Points on a hilly landscape, in no order, each with its height.
A ball rolls from a point to the lowest of its 2 nearest points, and stops where none of them is lower. Distance is the straight distance between rows; heights are no part of it.
j451: [133 142 136 116 159 153  92  66 138 119  81 156 220 117 144 134  88 141
 164 120 116 122 132 100]  h=4.00
j94: [112  99 161 131  95  86 108  85  91 129 176  84 121 115 135 114 149 119
 103  90 130 116 167  49]  h=5.61
j510: [120 144 139 139 171 126 131  98 187  93  61 105  80 104 156 129 103 118
  54 150 183 118 130  91]  h=5.78
j787: [ 94 109 130 148  87  99 120 162 133 115 163 113  79 118 105 132 192  99
 104 115  98  93  87  86]  h=2.24
j965: [104 176 139 144 124 138 204 162 135  84 109 131  95  84 118 131 104 109
  78 145 213 161 122 172]  h=7.04
j294: [120 110 157 132 113 110 103 140  90 152 167 154 164 105 147 159 144 124
 138  62  98 122 151  97]  h=5.10
j292: [143 141 127 163 127 169 119 174  82 138 151 166 185 151 106 163 153 123
 173 108  67 162  97 168]  h=3.62
j58: [130 144 132 139 142 122 188 190  97 123 173 120  67 133  87  73 104 129
  66 120 152 145 139 102]  h=1.40
j892: [ 99 116 125 116 112 115 136 150 153  94 159 137  83 126 111 138 149 119
 142 126  84  78 108 109]  h=2.65
j414: [116 102 122 128 121 102 110  70 144 137 118 117 116 128 135 138 179 137
 128 141 112  85 106  89]  h=2.82
j871: [138 118 153 172 106 171  69 117  81 127 148 103 189  99 119 115 118 133
 130  86 130 193 157 119]  h=2.34
j867: [143 161 124 161 165 162 119 139 100 168 121 111 114 185  99 111 101 154
 114 117  83 156 149 131]  h=5.55
j792: [120 112 118 136 157 117 134  98 166 121  85  71  52 126 150 112 120 129
  68 132 154 125 158  84]  h=5.99
j204: [155 174 154  99 145  99 146 139 137 161  76 159 147 141 140  81  88 115
  89 141 167  72  89 106]  h=3.04
j178: [112  62 127 137  74  99 119 182  91 137 132 141 178  70 163 150 170 109
 157  73 142 116 141 144]  h=5.21
j635: [102 120 111  98 142 135 184 120 116  74 182 131 147 117 135 143 106 133
 149 131 163  93 124 145]  h=3.34
j542: [152 162 137 130 136 111 128 176 174 151  72 135  76 163 118 109  88  80
  75 150 164 128 121 153]  h=2.69
j238: [131  65 119 149  74 141  98 146  89 122 101 121 216  88 124 130 181 106
 143 128 159 180  87 163]  h=5.00
j729: [107  98 127 112 107 144 137 108 162 131 173 128  98  90 154 203 161 147
 191  98  80 135 159 137]  h=3.23
j653: [161 132 139 100 121  99  91 102 188 179  67 151 104 154 127 117 111 131
 150 172 103 114 162 139]  h=3.84
j751: [145 117 118 130 131 132 132  84 104 164 145 102  87 132 117 115 143 171
 137 136 117 177 175 140]  h=4.45
j192: [158  97 126 128 124 109  90 114  84 149  97 170 205 104 129 133 219 125
 158 129 146 164  77 133]  h=4.02
j98: [129 112 141  84 120 109 125 143  96 173 146 166 129 113 116 117 121 138
 178  74  87 124 174 130]  h=4.50
j970: [154  98 134 165  92 150  79 149  74 155 119 109 200 107 106 104 167 115
 120 112 144 182 104 135]  h=4.98
j770: [123 172 117 147 167 181 163 151 114 100 163 128 139 171 107 138  65 140
 143 124  94 116 142 142]  h=2.99
j469: [122 177 141 115 158 147 131 141 170  99 114 163 131 164 127 142  51 124
 146 143  90  69 133 117]  h=4.71
j322: [118 153 122 150 144 154 127 151 198  72 101 130  93 161 123 168  97 111
 105 174 123 115 122 141]  h=5.22
j251: [104 107 140 140  95 157  93 134 144 115 127 114 123 109 132 139 123 110
 155  88  82 105 133 119]  h=1.76
j980: [131 164 115 137 161 150 190 154  93 110 185 133 148 175 105 138 104 136
 117 138 126 123 109 146]  h=3.33
j837: [ 95 146 137 143 146 140 198 133 153  69 138 156  74  83 117 142  95 127
  60 146 161 122 139 108]  h=6.60
j804: [146 134 110 165 158 144  91 120 173 148  44 101  99 186 137 143 136 105
  75 157 125 152 111 151]  h=5.60
j511: [153 179 133  92 142 120 154 133 173 104 122 179 156 160 136 151  60 118
 148 164 136  78 114 151]  h=4.49
j692: [128 106 105 139 116 133 105  87 190 133  69  91  83 141 145 150 142 139
 121 180 125 151 151 157]  h=4.52
j260: [ 96  86  96  80  96  97 171 145 143 101 165 139  85 126 121 132 144 121
 175 146 126 105 131 186]  h=2.93
j316: [126  96 106 140  96 121 122 113 130 144 110  83 107 122 121  90 147 132
 113 139 146 133 121 154]  h=4.75
j596: [106 160 133 138 161 172 144 134 167  59 144 140 131 137 127 166  84 129
 144 150  95  73 121 115]  h=4.93
j223: [108  67 125 134  73 118 143 180  71 122 174 129 157  84 139 150 156 115
 162  73 151 159 168 162]  h=5.38
j172: [150 130 123 124 125 136 128 146 108 182 141 142  98 162  95  95 126 147
 162 130  86 162 142 179]  h=2.45
j26: [108  96 137 171 106 154  95 128  93  94 153 126 217 104 147 189 146 100
 136  90 116 126 112 117]  h=0.76
j367: [120 104 137 157 120 143 106 154 109 117 175 151 162  67 175 205 145 137
 169  61 107 161 164 131]  h=4.74
j195: [132 176 131 160 198 160 146 157 135 107  93 116 104 154 121 140  90 106
  50 133 144 134 108 109]  h=4.53
j42: [114 113 146 120 127  85 147 128  92 122 158 129 130 125 105  93 158 107
  67 129 159  90 103  57]  h=5.11
j8: [132 154  91 152 176 107 183 124 108 136 117 103 102 175 130 147 156 126
  62 156 178 164  79 160]  h=1.30
j300: [135 132 139  82 141 100 146 107 117 147 102 149 188 127 143  90 110 121
 108 127 160  60  91  87]  h=2.70
j3: [152 120 104 178 152 126 117  67  90 143 112 103 163 153 122 139 182 143
  76 165 148 166 110 116]  h=2.23
j95: [118 109  84 149 111 134 152 118  91 107 167 136 174 147 113 175 182 127
 152 158 119 157  84 173]  h=6.77
j67: [130 130 107 151 136 147 144 113 107 139 166 148 128 153 114 179 171 146
 171 139  77 161 114 173]  h=6.61
j426: [130 127 137 145  98 183  97 136 144 126 141  91 108 107 121 131 111 155
 173 115  95 188 169 172]  h=4.27
j120: [147 141 138 153 109 180 115 194  99 137 122 145 180 161  98 115  93 114
 155 110  79 145 112 174]  h=3.29
j691: [178 145 142 109 154 136  39 106 135 158  64 146 154 111 133  75 161 152
 165 143 154 175 126 139]  h=4.90
j955: [134 117 125 123 105 130 105 108 181  79  90 130 177 122 148 138  93 103
 146 164 150  95 116 157]  h=1.26
j773: [109 100 105 131  81 100 142 143 108 159 197 127  76 139 115 159 210 128
 156 121  75 158 101 166]  h=3.63
j794: [106 114 125 114 146 140 114  33 173 110 106  98 126 115 160 156 123 164
 145 144 123  95 153  80]  h=1.90
j950: [126 130 121 106 157 118 143  63 165 118 104 111 123 123 155 131 115 147
 109 156 150  84 128 110]  h=2.40
j143: [101 116 126 130 108 144 150 171 161  81 149  94  46 119 106 110 112 121
 124 136 120 116 151 132]  h=1.33
j979: [139 113 125 140 112 114 142 148  76 155 127  93 167 141 110  78 142 119
  81 141 180 131  89 110]  h=4.73
j78: [129 152 136 121 160 127 159  96 101 126 126 122 179 120 140 109 102 133
  89 128 179  88 110  89]  h=2.36
j371: [120 118 102 139 108 129 138 113 165  86 103 104 144 120 151 124 124 114
 120 175 175 117  91 169]  h=1.65
j829: [149 138 121  90 145 136 115  95 133 159 116 134  94 128 124 107 111 177
 172 145 126 175 190 154]  h=4.47
j622: [130 146 127 137 149 149  97  95 151 118  80 139 178 148 133 135 103 129
 139 140  92  96 111 109]  h=3.72
j569: [103  88 109 120 107  99 151 145 102 102 164 134 150 131 117 135 172 103
 138 132 139  94  87 125]  h=7.15
j931: [119 131  73 139 118 106 151 138 125 114 119 129 155 166 125 141 180 119
 114 186 125 137  43 175]  h=3.73
j352: [113  88 136 146  85 117  93  94 151 156 125  92  89 103 143 147 188 127
 126 112  95 114 116  97]  h=2.33
j312: [123 136 123  96 124  91 179 179 136 154 142 132  36 136 109  67 117 130
 103 147 148 116 129 153]  h=5.28
j421: [106  97 149 112  94 101  96 131 167 127 106 144 106 114 142 133 167  93
 136 105  82  54  93  91]  h=5.76
j993: [137 141 147 121 133 104 116 149 163 126  71 151 127 136 131  93 113 101
  85 161 144  63  84 105]  h=3.32
j31: [121 155 119 101 174 118 176  80  98 122 191 120 120 154 127 140  95 164
 129 127 126 107 162  86]  h=1.38
j445: [112 180 123 103 132  82 197 162 159 102 118 201 112 126 118 138 136 112
  99 186 149 100  59 149]  h=4.09
j607: [148 144 119 108 181  99 163  71  79 180 143 142 154 162 125 109 132 164
 102 139 150 120 129  98]  h=2.61
j181: [107 149 129 162 132 188 132 159 123  71 165  83 127 134 109 128  57 125
 133 108 107 122 152 116]  h=2.51
j411: [122 147 124  92 137  92 217 150 114 129 172 152  73 118 107  87 124 136
  93 139 174 104 120 128]  h=5.45
j991: [164 130 137 117 164 128  70 104  82 143 116 158 195 101 139 127 182 140
 168 109 139 171 109 102]  h=3.68
j219: [118  95 145 109 101 118  91  97 129 156 145 116 117  66 150 128 142 144
 154  71 114 144 172  85]  h=3.02
j973: [116 117 138  98 133 110 133 149  81 159 147 165 168 125 127 128 125 117
 154  61  84  78 143  88]  h=4.83
j159: [125 139 118 110 152 113 147 143 176 135 106 128  40 161 119 124 132 118
 101 168 118 104 128 120]  h=3.41
j998: [ 96 139 117 157 134 160 138 163 147  56 141 146 138 134 110 159 135 105
 132 144  98  85  76 113]  h=5.12
j555: [138 134 143 122 116 160 109 160 110 143 117 137 172 134 111  89  70 126
 160  97 100 126 143 143]  h=2.92
j433: [105  98  98 140 105 123 157 113  79  81 211 109 160 140 120 176 175 123
 144 139 146 164 132 163]  h=6.90
j662: [105 107 157 129 110 104 123  53 103  94 192  94 140 117 153 163 148 133
 119 103 125 122 177  65]  h=5.86
j742: [128 101 134 157  93 117  81 129 130 152  99 146 176 124 140 155 197 101
 124 100  73 113  56 104]  h=3.89
j393: [142  95 136 163  88 127  71 129 132 131  66 126 201 122 133 116 169  94
 125 127 110 114  61 122]  h=3.95
j857: [158 131 137 164 151 128  71  79  92 178 113 117 150 139 121 118 188 151
  98 133 129 185 140  92]  h=2.79
j5: [121  99 151 161  73 114 107 137 137 152 161  85  68 118 127 124 169 107
  96  92  84 113 112  87]  h=1.75
j686: [125 126 133  77 166 134 105  83 110 121 105 173 210  86 148 115  91 154
 182 108 153 135 166 105]  h=4.30
j398: [127 136 142 135 118 135 149 138  61 130 217 116 136 162 103 130 119 140
 137  94 101 153 173 116]  h=1.32
j344: [130 104  99 174 122 152 130 114 133 121 113  62 103 141 128 125 131 141
 107 149 146 176 141 177]  h=4.95
j173: [138 179 146 152 153 157 124 179 168  90  87 158 146 162 115 129  71  94
  89 162 126  97  90 122]  h=4.92
j96: [130 139 137 163 110 133 109 167 113 149 133 138 145 168 103 132 159 105
 120 115  57 103  72 109]  h=3.10
j207: [146 117 111 169 135 132 143 142  98 129 131  49  82 151 116  85 116 121
  54 121 171 188 145 118]  h=4.36
j749: [132 108 129  85 149 110 125 129  88 149 152 176 136  83 141 143 155 155
 199  77 129 151 181 134]  h=4.16
j226: [118 142 136 113 159 143 114  94  89 124 175 156 173 109 139 183 120 159
 179  80  97 150 176  92]  h=4.56
j540: [124  83 117 140  75 110 131 133  97 153 188  99  90 119 115 127 181 133
 142 113 113 168 139 153]  h=3.92
j927: [138 148 115 119 143 137 160 152 127 172 149 124  56 182 103 105  98 149
 136 134  88 134 158 163]  h=2.90
j237: [145 105 120  84 122  69 117  67 180 166  72 167 135 149 147 128 152 124
 140 179 131  87 108 142]  h=6.31
j151: [167 167 124 129 178 132 128 117 132 171  84 150 138 192 124 120  99 139
 115 154 104 126 116 141]  h=3.43
j737: [137  76 134 136  66 116  95 133 107 179 132 111 112  90 122  96 176 128
 141  88 119 171 129 142]  h=4.25
j778: [133 136 117  75 150 111 193 115  92 147 179 135 129 135 122  97  93 152
 140 123 151 104 147 129]  h=0.63
j585: [ 91 126 138 154 126 151 119 129 172  42 112 138 138  81 127 127 115 103
  90 152 139  85  94  83]  h=5.42
j180: [ 91 127 137 116 130 154 113  68 174 105 126 114 134 105 155 189 121 146
 169 112  74  96 154  85]  h=1.29
j499: [ 98  92 154 116 107  70 139 104  94 104 192 117 112 123 124 129 185 107
  96 110 135  83 126  52]  h=5.33
j69: [138 117 151 130 136 122  79 166 125 179 131 182 151  86 169 172 141 131
 157  57  72 140 130  98]  h=5.37
j485: [145 156 151 124 137 163  98 129 140 157 121 172 140 144 121 155 117 149
 183 103  39 147 141 121]  h=6.24
j164: [147 181 132 156 171 169 128 163 147 120  80 112 134 172 124 128  55 111
  89 143 140 126 118 150]  h=4.72
j453: [127 189 148 111 160 115 203 174 137 139 112 162  51 132 111 115  93 114
  72 131 169 140 132 153]  h=4.01
j905: [130  93 140 120 116  86 110 134  78 156 180 169 142  93 152 179 213 131
 152  90 139 176 143 134]  h=4.17
j24: [138 126 122  89 136 134 128 113 152 104 123 188 172 141 136 166 113 133
 199 146 102 120 138 172]  h=2.07
j764: [170 157 130 100 121 106 157 151 115 197 104 149 131 166 123  75  83 133
 127 155 166 146 130 191]  h=1.61
j89: [162 100 140 127 129 133  51 186 149 171 149 140 105  63 181 148 167 144
 155  78 103 195 126 126]  h=5.18
j70: [127 151 145 142 107 165 119 193 169  62 109 149 172 142 120 130  60  80
 129 147 130  90 101 153]  h=5.09
j864: [111 124 138 115 117 148 146 159  77 110 200 112 142 128 110 120  71 125
 153  60 112 125 183 115]  h=2.01
j705: [124 133 118  84 145 127 145  93 164 164 127 137  80 149 127 129 109 164
 165 154 101 121 181 139]  h=4.13
j395: [128 141 126 125 104  92 154 139 159 119  81 128 123 111 147 109 132 108
  88 172 207 118  75 158]  h=1.99
j590: [100 127  96 144 143  94 141 113 124 120 145 128  94 163 113 165 207 118
 109 166  96 102  74 108]  h=1.77
j115: [144 163 135 133 117  95 115 150 192 125  51 137 100 133 139 120 111  73
  78 170 197 115 106 142]  h=2.37
j811: [131 155 130 146 133 147 123 109 161 112  69  72 130 105 166  98  56 125
  82 131 206 129 142 133]  h=7.24
j201: [130 111 143 168  77 148  93 157 122 155 160  94 104 116 126 136 141 121
 130  77  76 145 127 122]  h=1.06
j366: [117 114 147 150 109 152  80  82 137 127 139  94 142  79 145 161 133 145
 151  91 108 154 158  91]  h=2.47
j667: [108  87 134  61  93 110 123 118 175 113 124 136 121 103 146 134  82 116
 189 128 138  84 185 154]  h=1.87
j567: [140 183 120 123 164 125 211 160 102 135 144 155 128 172 122 127 107 126
 103 160 162 117  74 160]  h=3.60
j854: [132  86 135 134 112 129  78 148  98 126 102 156 196  54 160 147 164 121
 170  74 147 144 142 131]  h=5.01
j668: [159 115 147 173  99 145  68 146  75 181 128 100 147 119  93  76 155 135
 109 100 124 195 133 133]  h=4.76
j760: [106 132 122 130 154 122 169  75 121  60 189  97 125 114 133 157 124 138
 100 150 169  99 143  79]  h=6.28
j112: [130 134 142 124 134 128  95 122 141 160  81 103 113 136 128  68  76 133
 109 120 108 108 151  94]  h=2.78
j835: [117 164 138 114 178 121 176 142 171 126 109 152  32 135 114 129  98 121
  62 139 137 122 143 109]  h=3.74
j731: [123 171 118 157 191 166 145 111 132  95 125  97 127 151 131 144  78 136
  89 128 140 116 134  92]  h=4.28
j85: [135 151 128 108 176 141  91  45 146 154  88 138 134 117 134 138 142 184
 158 137 117 161 164  88]  h=5.75
j498: [143 110 113 160 114 110 148 128  76 132 145  63 133 143 120  85 148 126
  59 140 203 168 118 127]  h=4.57
j516: [124 103 133  63 112 124 101 116 164 117 109 169 145  88 153 158 100 132
 220 119 128 129 206 163]  h=2.38
j118: [116 130 127 164 115 127 150 154  77 116 200  96 117 168  94 136 155 123
 108 120 111 145 122 119]  h=1.94
j432: [110 105 136 143  88 142 130 156 123  96 183  76  85 109 106 103 113 117
 127  86 111 117 156 102]  h=2.02
j290: [151 145 100 160 182 129 167  86  92 147 126  84 132 174 133 147 141 137
  63 145 166 164 123 128]  h=1.70
j16: [129 139 114 160 119 143 136 194  96 150 151 138 144 189  83 120 146 114
 134 129  77 131  73 157]  h=2.77
j546: [178 122 124 124 151 105  80  85 128 191  45 146 147 136 137  85 161 149
 113 164 148 165 110 132]  h=4.62
j843: [122  95 124 122  99 102 119 150 106 132 106 166 187 128 135 147 185  98
 153 106  99 103  75 129]  h=3.61
j925: [102 100 137 144 110 163  83  95 171 104 119 122 156  71 174 197 145 129
 167  95  92 132 140 114]  h=1.92
j160: [108 105 105 103 107 113 164 137 119 135 186 136  79 145 113 149 156 139
 176 122  85 125 128 170]  h=3.28
j976: [119 127 139  91 127 100 117 116 178 126 103 159 107 144 134 123 121 110
 140 148  94  46 108  99]  h=5.97
j529: [133 132 118 147 147 134 120  60 105 136 115  74 162 110 152  93  87 159
  98 127 188 168 175  94]  h=1.49
j911: [132 148 113 136 128 100 150 191 147 147  99 135  67 164 106  96 134 103
  71 162 137 143  91 162]  h=2.98
j428: [135 135 134 100 160 109 141  72  72 154 174 136 144 140 118 118 123 163
 135 114 124 144 170  89]  h=2.06
j23: [111 154 122 123 140 136 155 170 146 116 144 145  71 165 101 124 117 119
 129 151  78  93 118 132]  h=3.03
j625: [119 176 108 138 131 141 218 181 133  94 147 121  78 132 118 127  96 126
 103 155 197 159 113 204]  h=6.95
j893: [146  95 131 139  84 134  72 150 129 153 105 137 128  89 133 117 185 128
 173 108 128 188 119 176]  h=4.54
j142: [147 148 132 142 138 170 108 141 132 152 151 155 112 136 122 171 149 154
 186 115  58 181 130 162]  h=6.43
j450: [151 129 134 117 107 144  76 100 198 153  75 109  93 136 132 134 114 138
 153 172 117 164 186 158]  h=4.21
j720: [116 148 143 167 153 144 103 139 133  98 104 124 144 141 112 113 112 107
  91 129 107  76  97  56]  h=3.66
j775: [133 140 132 128 151 156 102  75 158 149 108 137 120 137 137 155 137 159
 166 137  63 135 152 106]  h=6.00
j940: [104  67 126 102  72  77 106 145 139 147 111 130 108 105 136 105 180  96
 140 104 115  77 104 120]  h=5.56
j509: [151 108 157 142 107 129  59 148 153 190 122 158 121  87 158 142 162 130
 146  79  64 161 104 111]  h=5.43
j999: [120 107 125 111 113 130 144  79 117 132 182 102  93 111 127 149 134 164
 163 109 112 156 185 114]  h=4.07
j880: [143 121 134 129 114 122 106  95 146 146  60  83 141 110 152  72  97 127
  86 145 192 122 133 135]  h=7.34
j361: [130 106 141 140 136 109 103 167  78 129 206 178 166  90 184 215 186 140
 141  84 124 176 158 132]  h=4.46
j154: [117 137 144 192 116 168  84 125 121 112 116  80 147 131 117 127 115 117
  92 104  99 113 122  71]  h=3.27
j111: [140 147 123  84 124 103 186 145 120 158 140 150 124 148 123  89  97 135
 134 148 159 102 112 170]  h=1.20
j45: [120 146  91 135 170 111 182 112 116 113 168 129  91 172 115 157 170 143
 106 173 124 111  91 127]  h=2.17
j598: [114 170 139 141 190 144 137 114 149 108 116 134 106 146 123 133 105 127
  83 138 103  79 119  59]  h=3.97
j144: [123 127 141 143 106 154  86 130 162 136  96  94 111 138 127 113 100 130
 131 129  92 125 150 129]  h=2.31
j28: [121  93 137  94 123 133 102 121 123 121  88 156 195  92 143 107  93 121
 169 100 140 107 149 128]  h=4.55
j497: [138 138 145 129 129 102 168 167  80 143 143 114 130 130  96  70 139 109
  43 139 188 119  92  68]  h=4.91
j354: [130 126 122 129 139 113 156  75 115 117 141  79 135 111 142 104 107 145
  86 135 198 124 138 105]  h=1.95
j524: [123 131 101 119  96  88 135 182 147 140 113 144  87 175  99 102 152 104
 121 178 109 120  83 179]  h=3.22
j209: [126 117 134  71 110  97 143 158 148 166 141 135  57 148 106  74 100 126
 140 134 113  94 151 147]  h=5.08
j565: [ 96 113 131 149 109 145 121 161 135  45 133 130 170 100 112 134 137  86
 113 135 129  81  71  89]  h=5.26
j359: [117 108 135 126 111 122 126 116 153 106 129  68  55  98 122  80 119 128
  91 119 151 107 163  75]  h=6.22
j638: [140 110 142  65 120 107 139 135 108 181 137 144 108 134 110  64  93 134
 155 105 120 103 167 133]  h=4.82
j664: [120 118 138  83 122 138 132 112 162 158 146 141  73 121 136 160 141 159
 188 110  63 142 175 147]  h=3.69
j315: [127 177 132 116 161 119 175  97 159 113 105 141 114 129 156 141 101 127
 108 162 181  82 112 134]  h=2.74
j620: [118 100 144 138  78 171  80 147 149 123 126  87 117  80 126 119  81 131
 159  79 100 163 183 149]  h=3.94
j856: [126  93 157 124  89 137  68 143 138 153 108 124 132  66 150 111 115 127
 164  57 101 152 168 118]  h=3.52
j588: [133 150 134 147 125 146 112 153 148 120 104 143 143 171 114 142 119 115
 142 135  69  89  94 124]  h=3.42
j907: [141  95 127  79 142  94 138  87 102 148  94 179 205 121 137 119 153 127
 151 127 143  85  98 110]  h=3.09
j577: [141 142 127 137 146 166 126 132  69 134 164 161 184 139 104 153 135 149
 170 102  98 167 140 141]  h=3.93
j693: [111 122  92 155 145  93 139 130 135 129 111 106  69 158 113 126 197 115
  67 170 129 125  69 107]  h=1.31
j781: [125 151 128 156 146 156 159 156 112  93 171  90  82 136 103  94  74 132
  97 115 128 127 162 102]  h=1.97
j812: [120 136 123 120 141 139 122 100 212 103  78  90  90 136 160 152  86 125
 114 176 151 121 160 140]  h=4.79
j850: [148 147 124 123 136 155 117  99 174  98  91 160 188 148 142 151  78 129
 168 165 134 119 133 171]  h=1.66
j746: [116  85 119  95 124  98 137  94  77 133 173 158 152  92 143 162 183 143
 174  96 146 137 167 130]  h=3.83
j855: [154 131 144 129 118 170  52 173 166 152 134 123 104  74 158 143 135 150
 187  81 100 204 145 154]  h=4.94
j246: [ 95  59 121 109  70  86 130 189 109 130 106 134 156  99 142 119 168  83
 151  80 136  78 106 128]  h=5.39
j952: [ 99 102 124  79  99 119 148 114 188  90 141 104  68 101 139 122  88 132
 159 148 145  90 176 147]  h=1.34
j197: [148 118 124 170 123 136 114 150 104 167 106  54  78 156 105  67 107 125
  72 105 124 160 158 109]  h=4.12
j618: [ 94 108 116  92  83 107 141 175 170  69 142 143 110 111 124 123 117  93
 152 157 151  98 111 171]  h=2.60
j475: [ 93 102 101 122 111 109 166 129 100  84 218 124 123 132 117 169 172 115
 148 123 127 107 121 140]  h=7.03
j321: [111 125 156 173  94 149 115 160  87  84 198  81 140 128 115 135 110 102
 109  80 113 128 140  86]  h=2.35
j518: [111  83 141 105 116 111  98 114 108 128  94 156 203  83 162 143 144 117
 161  79 129  87 146  93]  h=4.77
j291: [156 162 145 118 149 122 110 111 149 174  69 133 134 156 145  93  57 139
 111 146 140 129 149 142]  h=3.19
j233: [177 148 132 107 119  90 109 129 184 169  69 155 142 169 134 107  90 111
 122 163 147  96 130 157]  h=3.51
j212: [116 136  96 128 144  88 175 131 132 132 117 117  75 136 128 108 171 123
  68 166 176 135  83 134]  h=0.90
j131: [138 123 127 161 108 132 126 161  55 152 180 124 153 168  95 130 164 118
 124 119  97 168 107 150]  h=2.39
j684: [141 180 128 141 149 148 124 138 203  94  77 123 110 148 150 170  62  99
 110 169 167 122 146 160]  h=5.02
j156: [130 107 132 115 125 110 103  93 124 146 114 159 157 117 135 148 169 133
 161 109  93 106 109 114]  h=3.25
j252: [129 173 143  95 119  96 172 155 181  80 115 202 143 128 128 144  96  97
 125 173 163  71  86 138]  h=4.29
j284: [ 99 124 120 110 108 131 158 151 193  78 146 107  40 106 128 124  87 124
 124 168 163 127 159 169]  h=0.72
j926: [135 134 121 153 144 136 132 125 103 151 127 112 127 161 106 108 126 136
 108 135 115 126 118 120]  h=5.34
j630: [138 143 100 163 156 138 104 138 207 100  61 119  99 185 137 182 127  93
  87 185 130 138 101 162]  h=5.41
j379: [140 196 145 115 147 109 208 172 105 149 101 153 109 142 121 100 117 117
  88 144 194 125  89 146]  h=3.79
j405: [111 122 143 117 136 111 147  55  80  86 194 104 173 143 140 146 130 137
 102 129 161 114 166  78]  h=6.08
j64: [109 137 122 104  81  94 170 155 180  82 117 147 111  84 138 114 116  94
 114 180 204 116  94 167]  h=2.28
j879: [141 136 132  75 118  67 135 112 201 137  97 169 105 153 145 126 114 110
 141 173 143  56 120 131]  h=6.14
j256: [160 146 113 169 174 170 106 121 132 159  64 100 116 177 123 124 108 147
  96 144 105 176 141 159]  h=5.77
j75: [118 107 133 164  97 182 107 154 104  85 134 106 200 108 125 140 100 105
 149  92 124 138 129 148]  h=1.35
j974: [120 146 143 125 164 147  79 133 111 111 154 152 175  75 174 193 134 152
 188  64 117 171 171  94]  h=4.85
j609: [127 149 103 111 179 130 176  90 129 136 151 149 113 181 120 168 140 151
 143 163  89  98 116 135]  h=2.58
j761: [166 165 142 150 169 151  48  91  93 153 123 131 163 118 129 133 182 157
 144 123 132 198 123  95]  h=3.26
j506: [166 121 115 133 142 106  97  85 118 165  72 167 184 137 128 116 201 143
 131 165 125 139  74 124]  h=4.33
j425: [106 170 129 141 147 161 178 179 150  75 136 138  71 117 111 122  75 122
  85 153 148 131 134 145]  h=6.73
j13: [131 178 137 148 155 152 168 132 139  91  97 102 116 107 143 127  76 117
  82 129 209 137 129 148]  h=7.14
j146: [138 146 146  83 156 127  58  80 154 153  99 146 116  84 155 122 161 173
 189 106 121 170 161  84]  h=5.46
j868: [131  90 126 162  72 119 103 159  94 157 131  78 112 121 103  71 154 120
 105 103 129 151 121 131]  h=4.51
j897: [136 124 115 133 108 135 148 159 114 162 151  77  41 155  99  86 114 148
 120 107  94 156 176 139]  h=3.35
j515: [139 151 119  88 166 114 164  83 137 127 128 187 164 163 137 158 110 152
 173 156 100  93 116 144]  h=2.46
j410: [ 88 120 132 132 134 135 170 116 140  49 175 132 103  75 116 134 119 126
  85 142 160  97 137  70]  h=6.45
j11: [133 142 111 146 143 165 146 123 127 124 123 101 139 150 126 120  95 146
 117 148 140 144 134 167]  h=5.14
j388: [137 114 141 133 108 122  82 124 146 146  62 131 164 137 129  94 134  99
 111 127 109  77  90 100]  h=3.65
j318: [114 156  89 107 125  84 198 162 123 110 136 154 133 151 121 133 161 125
 109 188 149 122  43 175]  h=3.91
j29: [144 108 139 150  94 119 116 126 108 178 143  66  56 130 106  73 128 144
 103  90 101 157 173  95]  h=3.77
j601: [116 113 124 114 129 142 142  96 120 118 159 116 143 119 126 141 111 143
 154 117 120 110 150 126]  h=3.67
j281: [120 153 131 127 166 149 139 106  79 124 175 159 192 149 116 162 108 141
 161 104  83 117 142 105]  h=4.24
j18: [111 153 133 117 134 128 185 118 146  75 142 133 129  90 143 125  99 128
 114 150 199  88 112 126]  h=3.05
j4: [104 140 125 150 143 140 139 107 182  59  92 119 120  83 151 142 115 112
  73 174 185 102 106 104]  h=5.59
j675: [122 117 135  98 121 145 157 184  85 140 168 140 148 137  98  89  67 130
 161  82 119 117 155 148]  h=2.50
j266: [119  71 110  83 128  82 141  91  97 124 119 175 185  92 150 158 187 131
 183 113 146 100 128 130]  h=3.47
j191: [126 168 130 132 115 155 169 190 144 108 137 116  96 133 120  96  53 113
 115 145 180 137 134 190]  h=6.86
j323: [128 122 155 173  95 168 104 159  66 116 172  95 187 124 107 128 108 112
 121  83 110 158 139 120]  h=1.85
j198: [133 137 127 178 129 164  83  99 102 130 108  80 165 125 120 117 106 142
 106 113 129 161 145 103]  h=2.83
j741: [147 142 138 133 141 166  78 120 128 128 134 121 121  92 133 137 148 164
 186 111 117 205 160 148]  h=4.60
j990: [152 126 124 136 159 131 112  51  86 138 134 106 173 111 129 108 138 166
 117 146 184 189 158 116]  h=0.95
j581: [159 137 123 113 129 127 154 160  84 196 136 125 112 166  94  59  90 148
 121 127 138 165 142 173]  h=1.98
j872: [108  91 132  90 118 136 116 104 163 114 134 153 119  67 166 185 137 152
 209 101 104 138 184 152]  h=2.80
j754: [153  99 111 144 105 146  67 127 109 119 107 128 174  83 135 129 211 131
 172 137 158 208  93 181]  h=4.78
j604: [144 150 104 139 143 118 192 170  87 149 163  99  94 175 102  88 116 133
  79 138 166 160 124 151]  h=1.83
j765: [158 146 105 127 180 105 159  98  99 182 114 159 142 192 122 124 158 151
 107 162 117 118  92 130]  h=3.06
j466: [156 128 129  72 162 123  62  75 138 129  89 147 148  82 149 113 164 158
 190 131 158 160 143 125]  h=5.17
j305: [135 112 106 117 106 115 147 142 128 135 120 148 151 163 114 117 152 122
 148 162 113 127  80 180]  h=3.49

Where does a ball stop that starts at each point below?
j142: j212
j760: j778
j854: j398

Call two points neighbours if one is among the 2 nearest of the other. Go from one point of each pair to the other, from neighbour to neighbour, staying as low as possible. Name the highest point that can't be avoided.
j58, j398: j974
j284, j180: j829
j778, j291: j151
j212, j955: j609
j778, j58: j581
j778, j746: j393
j26, j284: j321
